Each row is a point on a landscape with many valleys, with its height.
From any point a ball rolls to the lowest of the 2 points nearest to it. It stops when none of these is lower. Distance is the straight distance between rows; heights are no part of it.
<1621> h=56.5: [ -6  13   8   7  -1  -5  10  -6  -1  -5   3  -7   7  24  -6  -7  -1 -12
   2  -2   9  -9  -8   3  -8  -6]
<690> h=47.7: [  6   2 -30 -11 -11   2  -1  -1  -7   3 -18  -7  12  -8 -13   0  -8  10
  13   3  10  -9   2   5   0   9]
<602> h=44.9: [ -7  23   7  -6   5  -9   0  -9   3  -3   2  -9   2  18   4  -7   0   6
  15  -2 -12  -7  -3   3  -4   2]
<725> h=26.8: [  9   1 -20 -17   3   5   0   8   3   8 -11   5  -9 -27  -3  22   7  16
  24   4 -13 -23  14   4   4   8]
<336> h=56.1: [ 20 -25  -2   5  -6   4 -14  15  -6   5   4  -1  10 -26  -8   3  -1 -12
   4  12  25   7   5 -10   5 -10]
<1107> h=45.8: [  4   9 -26  -9  -2  -7  -2  -9  -6  -3  -9  -8  18   5  -7  -7  -8   2
  16  -1   7 -14   4  13  -7   9]
<1097> h=39.6: [-13   0 -13  16 -16   3  -7 -16  -5 -14  -9   0   9   4   5   0 -12  -1
 -29   9  13   2   5  12   3   7]
<260> h=58.6: [ -3  -4  22  21  -1  -4  11  -4   5 -19  20   2  -3  23   4   2   4 -27
 -18   6  12  -5 -11  -6 -19  -4]
<258> h=23.4: [  3   1 -19 -14   0  14   9   3   3   6 -10   8  -5 -17  -8  17   8  17
  14   1 -15  -7   3   1  13  -3]
<206> h=63.5: [ -6  14  30   2   1 -11  13  -1   2  -7  10   2  -8  26   4  -8   5 -17
  -8  -4  -6 -16 -15 -11 -13  -7]
<565> h=61.4: [-16   8   9  16   3   1   6  -5  18 -24  10   0   2  20   0  10   4  -8
  -7  12  -2 -13  -7  -9  -3  -1]
<89> h=69.3: [  1 -18  17  19  -2 -10   1  -9 -19   0   3  -7   8  13   1  -6 -10 -16
 -30 -26  -1  21   4 -14 -19  -8]
<256> h=53.4: [  5  -1   5  10  -7   9  -7  -5  -3  -1 -13   3  -9 -12  19  -4  -1  16
 -28  23   4  16   6  -2  10   5]
<421> h=38.5: [ 12  -5  -2   3   4   9   8   8  -5   9   5   3   4  -1  -7 -11   5  -8
  13   0  19  10 -13   3   2  -8]
<196> h=58.2: [ -6 -13  16  17   2  -3  -7  -4 -12  -5  -6 -11  -4  -4  17  -1 -14   1
 -36  -7   3  26  11 -15   2   2]
<658> h=67.8: [ -1 -15  15   1  -8   3   9  -9   3  12   2  -1  10  10 -13  -8 -12 -13
 -32 -19  -7  -4  -1 -17  -5   0]
<1674> h=42.7: [-11   9 -13   1   5   0   5  -1   2  -2   0  -1 -12   7   7  -9  -3  17
   8  -3   1   0 -10   6   3  13]
<702> h=17.1: [  3 -22  17  12   6   6   6   5  -6   2  13  14  -7  -4  -1   2  -2  -8
 -13 -15   8  34  -8  -4  -1 -14]
<414> h=59.7: [ 10  15  18 -13   6  -9   5  10   0   4  -1  -5 -13  12   2 -17   0   5
   4  -9 -10 -15 -13 -17   8   3]
<444> h=52.1: [ -4  -7  10  19  -8   2   0  -5  -7  -4  -2  -2  -3   6   9 -10  -6  -6
 -26   2  18  17 -10   3  -3  -6]
<1459> h=74.2: [ -9   5  -4  -8  -3   0   4  -2   7  10  -8  -2 -15   0   2  -8   0  14
 -23 -14 -11 -21  -5   4  13  17]
<1329> h=35.9: [  6   7   6 -15   9 -17 -17  12   1  -7  -7 -20 -10 -22   7  -2  -6  17
   4   3  -6 -23   8  -5  17   9]
<47> h=24.0: [-13   1  -9  -8  -5  20   5  -5  12   9  -2  27 -10 -16  -8  21   3  -1
  -2   0 -19  -2   8   5  13  -8]
<699> h=59.9: [ -4 -20   4  17   7  -1 -12   0 -14  -9   4  -8  -2  -8  21   1 -12   1
 -28   0  11  38  13 -13   0   2]
<1271> h=67.2: [-24   2 -14  -2   1  -2   1  -7  20 -12   2   8  -7  12  -2  16   6   3
 -11  -3 -20 -31   6   2   0  16]
<141> h=72.2: [ -6   2 -10 -18   4  -8   2   8   9  11  -8  -4 -14  -2   5  -8   0  13
  -6 -12 -12 -29   3   6   6  27]
<281> h=30.8: [  6   5 -30 -14   6   8   0   1  -3  -5   1   4   3 -10   0  12   0  10
  37   0  -3   2   6  13  -1   7]
<946> h=44.2: [  2  12 -12  -4   7  -9  -3  -7  -3  -5  -1  -8  20  13  -8 -10  -8 -14
  18  -1   7 -12   5  15 -13   9]
<1434> h=52.0: [  1  23   3 -13   8  -5  -5  -9   4  -3   4  -3  -6   3  14  -1   0  23
  31  -7 -26  14  -1   6  -8   3]
<990> h=80.5: [ -9 -19  -2  -1  -5   1   2 -10  -3  11 -11  -2   2   2  -4  -6 -12   9
 -37 -21 -11  11   4  -4   7   2]
<160> h=53.2: [ -4 -16   1 -10 -10  10 -10  11  10   9   3   5   4 -28  -8  12   0 -13
   7  17  14  -7  15 -10  11  -4]
<1614> h=56.6: [ 27 -14   8   7  -3   2   2   9 -19  13  -5  -2  14  -9 -18  -5  10 -10
   5   5  16  13  -3  -4  -1 -26]
<774> h=41.7: [ -8 -19   1  11  -5   4   3  -9   6  -5   7   3  17  16 -10   1  -2 -28
 -29 -13  13   2  -1  -5 -12  -2]
<437> h=42.1: [-13  -6 -17  11 -14   4 -12 -13  -4 -10 -12   2  -2  -3   5  -1 -10  10
 -29   3   6  12   3  11   6   7]
<129> h=53.6: [ -5  -7  19  23  -7  -4   9  -8 -12  -4   9   0   8  18   2  -7  -6 -20
 -32  -5  18  12  -9   4 -13 -11]
<1453> h=41.8: [ 13  16  10 -23  10 -18 -15   7   6   3  -5  -7  -7   3  11 -12  -3  14
  14  -3 -28 -12   5  -3   2   6]
<400> h=41.9: [-13  21 -13   3   1  -6  -2 -19  -2 -15   1  -5  14  23  -4  -2  -2  -2
  18  -3   1  -6   2  15 -13   6]
<1633> h=47.4: [  1  13   4 -10   8 -19  -8   4   9   3   3  -6  10  11  -3 -16  -7  -6
  15   2   0 -19   7  -7 -10   8]
<51> h=47.8: [ -4  -3  -6  14   1  13   3  -1  -3  -5   7   4  -8  -1  10 -10   5   1
  -1   6  20  19 -15  13   7   0]
<1698> h=35.4: [ 13 -11   9   0  -4  -1   8   1  -7  16  -9  -1  10   1 -12 -10  -8   0
 -17 -11   0   6  -6 -13   3 -12]
<121> h=35.5: [ 10 -20  -7   4   5   8   3   8  -6  12   1   8   7  -5  -9 -10   4 -13
  -1  -9  22  21  -9   6   4  -1]
<514> h=43.7: [  7   4   3   0  13   7   0  13   3   5  15   9   1  -5   0  -2  12 -13
  36   7  10   7  -2   5  -2  -7]
<1407> h=46.7: [  1  11  -7 -18  12   0  -2   9   2   6  -7   5 -20  -8   5   0  10  20
  14  -5 -23 -14   0   2  12  11]
<746> h=18.8: [ -6  -1  -4  -4  -1  18   7  -2  12   5   1  21  -3 -14  -7  14   4   1
   6   2 -10  11   2  -2  12 -13]
<487> h=30.1: [ 13 -32   4   9   3  -7  -1   6 -21  12   0  -2  14   2  -7 -14  -3 -12
 -16 -25  10  27  -2  -6 -17  -8]
<1277> h=37.9: [  6   8 -17   9  -1  15   5  -9 -13  -7  -3  -5   7   3  -3   3   3   2
  20   5  11  15 -12  22   0  -9]
<1013> h=45.4: [ -8   0 -17   6   1   4   4   3   3  -6   1   7 -10  -1   5  -9  -1   6
   1  -1  12   8 -12  10   6   6]
<1658> h=49.2: [  3  16  17   4   7 -19   7  10  -9   0  11  -7   2  24   5 -14   9 -10
  17  -3   7  -4 -10  10 -19  -9]
<915> h=60.0: [-10  18  16  16   0  -5  -4  -9  -2 -19  10 -17   4  24  15   9   5 -16
  -4  29  19  -5  -4  10 -12  -3]
<799> h=28.2: [ 17 -32   8  12  11  -2   4   8 -22   7  10   6  10  -4  -4  -6   6 -18
  -7 -20   8  35   0  -2 -14 -18]
<876> h=59.2: [ 13 -37  12  -5   1   6  -7  17  -1  15   9  12   7 -25 -13   7  -2 -21
  -2  -2  10  17  17 -18   1  -6]
<360> h=43.6: [ -4 -19   1   0   1  16   6   7   8  10   9  15 -17 -11   4  -1   3   4
 -12 -12   0  15  -7 -10  15   5]
<1644> h=53.1: [  7   4  -9  -9   0  10  -4  -1   2   1   4   3   4 -24  -5  19   4  -7
  33  17   3 -10  17  -5   4  -3]
<973> h=34.2: [-12  -1 -26   3 -10   3   2  -8   4  -7  -5   3  15  15 -11  -2  -7  -6
 -10  -6   8 -10   1  13  -1   7]
<1711> h=49.0: [ 3 19 -2 -3  6  6 12 -6 -2 -1 -2 -6 -1  2  3  2  7 12 32  1 -4  6 -8  6
  1 -7]
<76> h=50.0: [  1   1  10  20  -1   4  -2  -1  -8  -5   3  -1  -8   6  15 -12  -3  -2
 -12  16  24  16 -12  10   0  -3]
<1167> h=47.0: [  0  27   7  -2   3  -7   8  -6  -7   2   1 -13   4  22   5  -5   1   7
  27  -3  -8   4  -7   9  -9  -5]
<1450> h=65.2: [ -4   2  16   5  -1   0  15  -4  13  -4   8   5   2  20 -16  -1   3 -19
 -16  -9  -2 -13  -7 -20  -7  -4]
<1145> h=39.3: [ 19 -13   6   0  -9  -1   1  12  -5  16  -8  -4   3 -11 -10 -10  -4  -2
 -10  -3  10  -4   1 -14   9  -3]
<238> h=63.1: [-18   3  -8   9   2   0   2  -9  15 -16  10   3   6  17  -3   5   4  -9
  -5   4  -1 -13   2  -3  -7   8]
<827> h=38.6: [  9 -21   9  -7   2  14   9  15   7  14  10  10 -10 -12  -4  -7  -2  -1
  -7  -6   6  13  -5 -13   6   0]
<321> h=48.2: [ -7 -11   1  14   1  18   2   3   7  -4  10  12 -19 -14  11   4   1   7
 -17   4   4  24  -6  -4  14   2]
<656> h=41.0: [ 16  -4  -5  -1   9   8  -2  17  -2  11   5   3   3 -12  -6  -1   5 -10
  25   9  23   4  -1  -4  -1  -6]
<511> h=39.2: [ -8  20  -8 -13   3 -11  -7 -15   7  -7  -2  -1  10   9  -4   4  -8  11
  12  -2 -32 -18  11  10 -11  13]
<764> h=51.7: [ 11   1  -4  -8  -6   7   4   1  -1  14 -19  -1   6 -11 -14   1   3  12
  -1  -1  -5   0   3  -8  16 -11]
<1294> h=60.8: [ -7  19   3  11  -4   2  -9 -13   3 -23  -1  -7   8  13  13   7   2 -12
  -2  34  12  -7   2  11  -9   7]
<1581> h=54.4: [  2  -7  17  18  -5  -5  16  -4 -21  -5  10   0  10  17  -3  -9   9 -25
 -24  -3  19   2 -13  15 -22 -13]
<1210> h=59.8: [-14   2  20  17  -2   1   6  -8  10 -19  13  -1  -4  19   7   7   4 -20
 -19  14  11  -9  -3 -10  -9   2]
<1433> h=55.6: [ 16 -19   7   2   2   6  -3   5  -9  12  -5   8  17 -13 -18  12   9 -15
   6   4  11  23   9  -6   3 -26]
<1696> h=32.5: [  9   7 -17 -17   3 -14  -2   5  -1   4 -17  -6  -7 -13  -1   4  -6  25
  13   0 -18 -27  12   8  -2  13]
<127> h=18.3: [ -2   5 -13  -1  -1  12   9   0   2   4 -10   6 -15  -9  -4   7   3  19
   1  -5 -13  -1  -6  -1  17  -1]
<1624> h=45.9: [-13  -8 -20   6 -11   3  -1  -6  -3   2  -9   5  -1  -1  -2  -6 -10  13
 -22 -10   3   3  -1  10   4   8]
<87> h=78.8: [-11  -8   5   1  -8   5   4  -8   5   3  -8   0  -2   1  -2  -2  -9   4
 -43 -20 -13  -3   1  -7   6   8]
<105> h=32.7: [  9   1  -2 -17   9  -8 -13  14   3  -2 -10 -11 -16 -29   6  11   1  18
   8   6  -8 -23  13  -5  23  14]
<793> h=50.9: [ 13 -18 -22 -13 -12   5  -6  12   1  11 -11  -1   3 -24  -7   8  -3   9
   8   8   9  -5   9  -1  11   4]
<1394> h=26.3: [  5 -13  16  12   5   7  13  10  -4   5  12   8 -16  -1   5  -8   4  -9
  -7  -4  13  21 -19  -4  -1  -8]
<533> h=31.3: [-16  29  12   4  -4 -10 -12 -13   6 -24   3 -11  -6  14  20   7   4  -2
  -2  23 -13  -9   5   4  -5   8]
<1562> h=28.4: [-15   8 -14  -8  -1  15   8  -1  14   2   5  24 -15 -13   3  19  13   5
  13   4 -18 -10   1   8   7   2]
<811> h=18.6: [ -5  16  13  10  -3   8   6  -1  -1  -6  -1  -3 -16   5  12  -2   6  12
  -4   8   0   7 -20  -1  12  -8]
<283> h=24.9: [  4 -32   9   5  11   3   3   8 -10   5  15  14   4  -8  -5   6  10 -23
  -3 -15   6  38   2  -6  -9 -16]
<770> h=50.8: [11 14 -3 -7  6  6  7  5  1  9 -3 -2  0 -6 -5  4  8  8 27  9 -1 -7 -1 -6
  7 -6]
<495> h=54.7: [  8 -38  -6 -14  -5   7  -6  15   5  16  -8   2   5 -27  -7  13  -2   2
 -14   1   0   5  14 -13  15   4]
<1177> h=17.6: [  4 -28  -4 -11 -10  -1  -4  -1   1  18  -8  -5  18   5  -9  -8 -14  -5
 -31 -20   2   2  10 -11  -4   6]
<1720> h=56.2: [ -1   2  15  10   8 -11   9   4  -6  -6  16   2  12  27  -7  -4  11 -30
   1  -1  15 -14  -8  13 -24  -7]
<395> h=55.3: [  5   3  13  11  -2  -6  14  -1 -11   4   3   1  11  21 -10 -16   5 -21
  -6  -4  17  -4 -10   6 -15 -12]
<1339> h=58.9: [-10  14  18  20  -6  -4   4  -6 -10 -12   6  -9  -3  21  15  -2   2 -10
  -7  16  19   0 -15  13  -9 -11]
<1745> h=61.5: [  0  15  21  -9   4 -14   5   4   7  -3   4  -1  -6  18   2 -16   2  -8
  -1  -8 -14 -18 -13 -13   2   3]
<1026> h=45.0: [  7   8   3  -4  -3 -12  -2   4   0   3  -3  -8   9   5  -7 -15  -8  -4
   4  -1   9 -18   2  -8  -1   2]
<401> h=29.0: [  6   5 -30 -19   6   2   0   5   0  -1  -1   6  -7 -23   0  16   2  15
  31   3  -5 -11  14   9  -6  12]
<318> h=39.7: [ -2  22 -17   4   0   4   6 -17  -8 -10  -1  -8   8  11   2  -4  -3   7
  22   2   3   4  -8  25 -10  -1]
<457> h=23.6: [-11  20  16  12  -8   2   3  -7  -1  -8  -3  -7 -11  15  13  -4   2   3
 -18  10  -1  -2 -17  -2   6  -2]
<1231> h=69.1: [-18  12 -10  -5   6 -14  -4  -5  11  -6  -2   8 -14   7   1   7   3   8
  -6 -12 -27 -31   7  10  -5  22]
<877> h=76.5: [-11  -4   1   2 -13   5   3  -5   5   3  -7   2 -17  -4   7  -7  -1  11
 -35 -11 -10  -6  -5   1  14  13]
<350> h=25.5: [ -7  20  -6   7  -4   3  -6  -4  -2 -14  -6  -7 -23  -6  22   2   5  25
   6  20  -8   1  -4   6   5   9]
<433> h=12.4: [ -4 -12  -1   2   0  15   8   4   5   7   3  17   2 -10 -10   9   5  -3
   0  -3   1  22   0  -3   8 -17]
<22> h=32.1: [ 14 -17  15   3   1   1   9   1 -14  13  -8   1   5  -3  -8  -4  -6   0
 -23 -21  -6  22  -1 -16  -1 -19]
<1726> h=39.4: [-17  -8  -8  15  -6   7  -3 -14   8 -14   8   5  14  14  -7  -2  -3 -20
 -22   2  18  -3  -3   8  -7   6]
<548> h=30.2: [ -5  15 -18  -3   4  -6  -4  -5  -6  -7   0   4 -27  -5  15   9   0  33
  13  -7 -25  -6  -3  17  -3  17]
<379> h=54.9: [  4 -18   6   4  -5   8 -14  12   0   3   9   4   6 -23  -9  12   6 -24
  12  16  22   0  10  -7   7 -11]
<1630> h=56.0: [ -6  -6  12  13  -6   3  -4  -8  -5  -6 -11  -4  -9  -9  14  -4 -13  14
 -36   7  -1  21   4  -8   7   1]
<929> h=70.7: [ -5  10  -8 -20   6 -17  -8   1   6   2  -9   2 -11   4   5  -2  -3  16
  -1 -11 -26 -31   9  11  -2  23]
<241> h=68.9: [  6 -20  21  13  -5  -3   7  -7  -6   5   6   0  11  11  -3  -7 -13 -23
 -32 -25  -3   7   1 -15 -18  -9]
<496> h=29.3: [ -5  -5 -22  -8 -12  -3   0  -3   5   5 -10  -3  20   7 -14  -6  -7  -4
 -11  -3   7 -22   7   3  -3  12]
<1004> h=50.7: [ 10  -2  -9   1  -3   0 -15  11  -1  -1  -7 -15   1 -28  -4  11  -2   8
  16  19  13 -11   7  -7  16  -4]
<165> h=57.4: [ 11 -28   3   3  -9   4 -13  14  -3   5   2  -6   4 -34  -9  10  -4  -2
  -8   8  16   3   3 -16  17  -6]
<409> h=51.8: [ 12  -2  10 -19  10  13   6  13   5  12  -3   7 -15 -16  -3  -3   8   3
  -1   1  -7  -8  -3 -20  25   5]
<1086> h=28.5: [-16  27  17   7  -7  -7  -5  -9   6 -18  -2  -9  -9  16  16   1   7   3
 -12  18 -18 -12  -6  -3   4   6]
<1375> h=28.6: [  4 -25   9   1  11  -2   2   6 -13   9  -6   1   2  -1  -9   8  -2  -4
  -9 -24 -10  32   7 -23   3 -14]
<1315> h=44.3: [  0  21   4 -14   9 -10  -6   4   4   1  -7  -3 -13   9  11  -8   4  19
  11 -10 -27 -12  -1   5   8   9]
<96> h=57.5: [-11   2  17  17   4  -7  11   0   4 -17  25  -3   2  27   1   5  16 -27
  -4   8  12 -11 -11   8 -19  -6]
<988> h=58.0: [ 24  -3  18  10   2  -3  20  13 -18  11   3   0   2   4  -3  -5  11  -8
   7   1  14   1 -12  -1 -11 -24]
<194> h=52.4: [-11  11  18  -1  10 -18  -6  -5   6 -16  21  -7  11  32   4   4   5 -19
  18   4 -10   4  -3  18 -23  -6]
<1389> h=33.9: [-10  26  -1   7 -10  -7  -6 -17   1 -19  -6  -9  -7   4  17   1   0  12
  -2  28  -4  -9   7   9  -8  17]
<1722> h=33.1: [  4  13 -24 -11   6  -5  -4  -5  -5  -4  -2  -3  -2  -4   5   3  -7  24
  29  -7  -9   0   5  12 -12  13]
<175> h=50.2: [ -2  10   5  -6  17 -19 -12  -1  17  -4  12   0  14  15  -1  -7  -8  -7
  16   1 -14 -10   8   6 -15   9]
<1755> h=36.1: [  1   3 -14   1   4  20   9  -2   0   0   6   7   4  -6  -6   5   7  -3
  26   6   8  17  -4  13   5 -10]
<307> h=57.6: [ 23   9  22 -11   3  -2  12  11  -4  11  -5  -2 -13  -4   0 -11   4  -1
   6  -1  -3 -11 -15 -18  13  -7]
<1089> h=23.9: [ -6   3   0   8  -2  13   9  -3   0  -2  -2   4 -17  -7   4   4   7  15
  -2  -2  -6   9 -14   1  19  -5]
<1316> h=47.9: [ 10  17  15  -1   7  -9  10   8 -10   5   7 -11   0  17   5  -5  10   2
  25   3   6   3 -13   7 -11 -12]
<808> h=20.0: [ -4 -17  -3  -8   3   8  -5   1   7  12  -1  15  15 -11 -13  15   0 -11
  -2  -3  -5  18  16 -13   7 -17]
<1101> h=55.9: [-17  28   6  -4  -3 -14 -15 -23   1 -21   7  -6   0  13  21   5  -7  12
  10   8 -27   4   2  16 -17  10]
<380> h=57.3: [ 29  -4  16   9  -2  -6   9  14 -22  11   0  -6   5 -10 -10  -9  10  -7
   7  11  21  -4  -4  -4  -8 -18]
<1588> h=23.2: [ -5  23   5  10  -6   5   0 -10  -1 -12  -7  -9 -15   0  23   0   6  16
   2  23   2   6  -7   4  11  -3]
<1174> h=56.9: [  3 -39   1 -14  -9   7 -10  15  10  13   4   8   6 -27  -5  16  -7 -15
  -8   3   3   8  20 -17  10   0]
<1237> h=35.8: [  2   5 -18 -19  -4 -11  -6   2   2   4 -18  -9   3  -7  -2  -3  -5  17
   2   2 -10 -31  15   2   5  13]
<980> h=32.2: [  9 -19   1  10  -3  -1   3  -1 -11  11   5   3  10   7  -7 -18  -3 -15
 -18 -17  20  20  -6   4  -5  -3]
<1454> h=57.8: [-10  18   8  12   0  -4   8  -5  -4 -14   6 -10   2  24   7  -9   2  -4
   2   6  11  -1 -12  14  -8  -8]
<857> h=63.4: [-10   3  17   5   7  -3   9  -1  16 -12   9   1  -4  24 -10  11  13 -13
  -3   1 -13 -14  -9 -18  -2   0]
<434> h=66.5: [  0  -3  15   7  -9   0  13  -7   4   7   0   2   8  17 -15 -11  -3 -15
 -22 -10   3  -9  -6 -12  -6  -6]
<90> h=48.4: [ -5 -11 -22  -2  -6   9   5   5   3   7  -2   9  -3  -7  -4  -7  -3  13
  -6  -8  11   8  -7   6   6   9]
<282> h=47.6: [  5  -5 -14 -11  -8   4   4   0  -1  13 -19  -4   4  -3 -12  -2  -8  14
 -14 -10  -3  -9  -1  -5  11   1]
<1561> h=50.5: [  5  18   0 -16  11   0   2  -2   1   0   2   1  -7  -1   5   7  10  20
  40  -2 -18   5  -2   4   0  -1]
<299> h=51.9: [ -4 -12  -6   0  -7   7 -14   9   6  -6   4  -5  -1 -37  -4  23   2  -3
  13  18   9 -13  11 -10  18  -6]
<730> h=36.2: [ -8  16  -8   7 -16   0  -5 -10   1 -15  -9   0  -8  -2  12  -5  -4   9
 -16  24   0 -13   3   5  -3  14]
<983> h=36.0: [ -1  19 -16 -13   3 -15  -9  -6   3  -1  -7  -3   3   7   4  -5 -11  15
  21  -4 -14 -13   9  14  -9  14]
<852> h=37.1: [-13   2 -18  10  -8   7  -6 -16  -3 -12  -3   2  17  11  -4  -2  -8 -12
 -16   0  13   1  -5  16  -6   4]
<1253> h=48.6: [  8   0  -2 -19  10   7   3  17   9   9  -5   8 -21 -15   3   1  10  16
   6  -4 -14 -18   0  -6  20  13]
<697> h=29.4: [ 11   6 -12 -18   6  -7  -5  11  -1   5 -15  -7  -9 -26   1  16  -1  25
  22   5 -17 -23  11   3   9  14]
<585> h=55.0: [ 16   1  15  -5   3  10  10  13   6  14  -3   8 -10  -8  -5  -2  10  -4
   7  -1  -1  -3  -5 -20  16 -10]
<987> h=65.1: [-25   8 -17   0   0  -5   2  -5  17 -10   0   2   3  15  -7   1  -2  -1
  -3  -4  -7 -24   6   4  -4  13]
<1162> h=51.2: [ -2  -6  -3  12  -4  11  -5   1   1  -6  -2   9 -18 -11  18  -1   0  14
 -16  19  10  16  -2  -2  12   5]
<1599> h=42.2: [ 18   1   5  -3  -4  -5  -4   7  -5  10 -12 -13   5 -11  -8 -13  -5   4
   1   3   7 -17   1 -16  10  -2]
<122> h=52.2: [ 11   9  -7  -5   4  12  -2   3  -1   1   1  -5   7 -16  -5   9   6   2
  33  11   2  -1   9  -3   1 -11]
<667> h=53.3: [  1  20   3 -14   7 -18 -15  -8   7  -5   5  -2   0  12  19  -6  -5  16
  19  -6 -27   7   0  14 -11   4]
<1291> h=49.4: [ 17  -1 -19  -6  -7   1  -8   8  -5   6 -13 -12   8 -18  -8   0  -3   5
  15  10  12  -8   6   1  10  -1]
<1393> h=54.8: [ -7  21   1 -12  -1 -16 -16 -18   2 -10   9   0   1  12  14   0 -10  21
   9  -3 -30   6   2  23 -24  11]
<904> h=22.9: [  8 -31  -5  -4  -1  -2  -6   4  -5  18  -8  -6   8   1  -3  -4 -16   2
 -18 -26  -1  20  13 -17   3   6]
<1578> h=33.2: [ 15 -16  10   2  -2   6  13  16  -1  13  14   9 -14  -4  -1 -15   1  -9
  -2  -8  11  13 -12 -15  -2  -4]
<750> h=42.0: [-14  26   1  -9   2 -11  -3 -16   8  -9  -5  -8   6  18   4   3  -1   9
   8  -3 -23 -18   5   7 -11   4]
<655> h=23.5: [ -4 -19 -16  -9 -13  -2  -2  -5   9  11  -8   1  18   5 -13  -5 -10  -7
 -24 -15   4 -10   9  -3  -3  11]
<1445> h=31.1: [ -8   8 -16  -1   4  14   5   3   8  -3  10  16 -15 -13   6   9   5  10
  22   3  -7   3  -5   8   7   3]
<526> h=39.1: [ 12  15   5 -15   9 -16 -15   9   0   4  -2 -14  -1 -11   6  -8  -7  12
  17   6  -8 -14   6 -10   4   6]
<1103> h=27.7: [-13  22 -11   6   0  -2  -7 -10  -1 -15  -3  -3 -22  -1  18   1   1  24
   9   3 -18  -4  -7  10   2  13]
<956> h=50.6: [ -3  17  24   5  10 -22  -4  -1  -3  -7  15 -10   4  30  10  -9   2  -7
  19  -3   0   6 -10  21 -21  -4]
<659> h=61.0: [  2 -27  17  -7   2   3  -6  10  -2  14   9  17  15 -16 -10   9   3 -34
  -1  -4   5  20  16 -13  -5 -15]
<1473> h=52.6: [  7 -28 -16 -10  -5  10  -2   8   5  18  -4   9   4 -19  -8   8   0   1
   1   1   5   9  10  -4  11   0]
<775> h=61.3: [ -5 -20  -1  21   5   5  -9   0 -11  -8   4   2   2 -13  11   6  -5  -4
 -23  -5  12  44   4  -3   2  -3]
<504> h=27.1: [ 15 -35  -5  -5   1   1  -6  11  -5  16  -5   0  11 -11  -9   3  -3  -6
  -8 -13   7  27  10 -16   4  -5]
<159> h=52.7: [ -4   7   7  -5  12 -18 -12  -8  22 -13  16   0  16  25  -4   4   3 -11
  21   1 -12  -2   5   9 -21   4]
<1498> h=24.6: [ -9 -28   3  -4  11   1  -6   4  -2  10   2  10  11  -6 -12  17   3 -12
  -4 -18  -6  30  17 -18  -1 -18]
<1150> h=54.1: [ 15  -7   1  -1  -3   6   0   3  -3  11 -13  -1  10 -19 -18   9   6  -1
  11   5   3   9   5 -10  11 -20]
<1016> h=61.8: [-20  19 -10  11  -4  -3  -7 -19   5 -27   8  -5   8  14  10   6  -6  -7
   2  20   2  -7   5  13 -10   9]
<1336> h=46.1: [ 14  11  10   2  12   1   9  14  -7   5  11  -2  -2   1   1  -2  15  -3
  36   5  12   6 -11   8  -9 -15]
<1518> h=39.0: [-17  10  -8   9  -6  -1  -6  -7   8 -10  -2   0  -9   6  11  -9  -7   8
 -10   5   1 -10  -6   7   2  12]
<1124> h=41.6: [  0  -4 -10 -14 -12  -2   1  -1   0  14 -23  -5   7  -5 -14   0  -5   8
 -14  -5  -9 -33  12  -1   8   9]
<41> h=33.6: [ -8   9 -13  -7   8  15   5  -4   8  -3  13  11  -2  -5   1  16   9  -2
  33   8   0   6   1  11  -1  -6]

Where does a ball stop that starts at each point below?
<1581> -> <811>
<775> -> <702>
<1336> -> <702>
<1624> -> <1177>
<90> -> <811>
<774> -> <1177>
<1107> -> <433>
<1150> -> <725>
<414> -> <725>
<602> -> <725>
<699> -> <702>

Call two points neighbours if one is among the 2 nearest of the other. Go from one point of each pair to the other, from neighbour to neighbour, staying as low as possible. Name the highest point that can't be avoided.
<811>, <702> -> <1316>
<702>, <1177> -> <90>
<127>, <811> -> <1089>
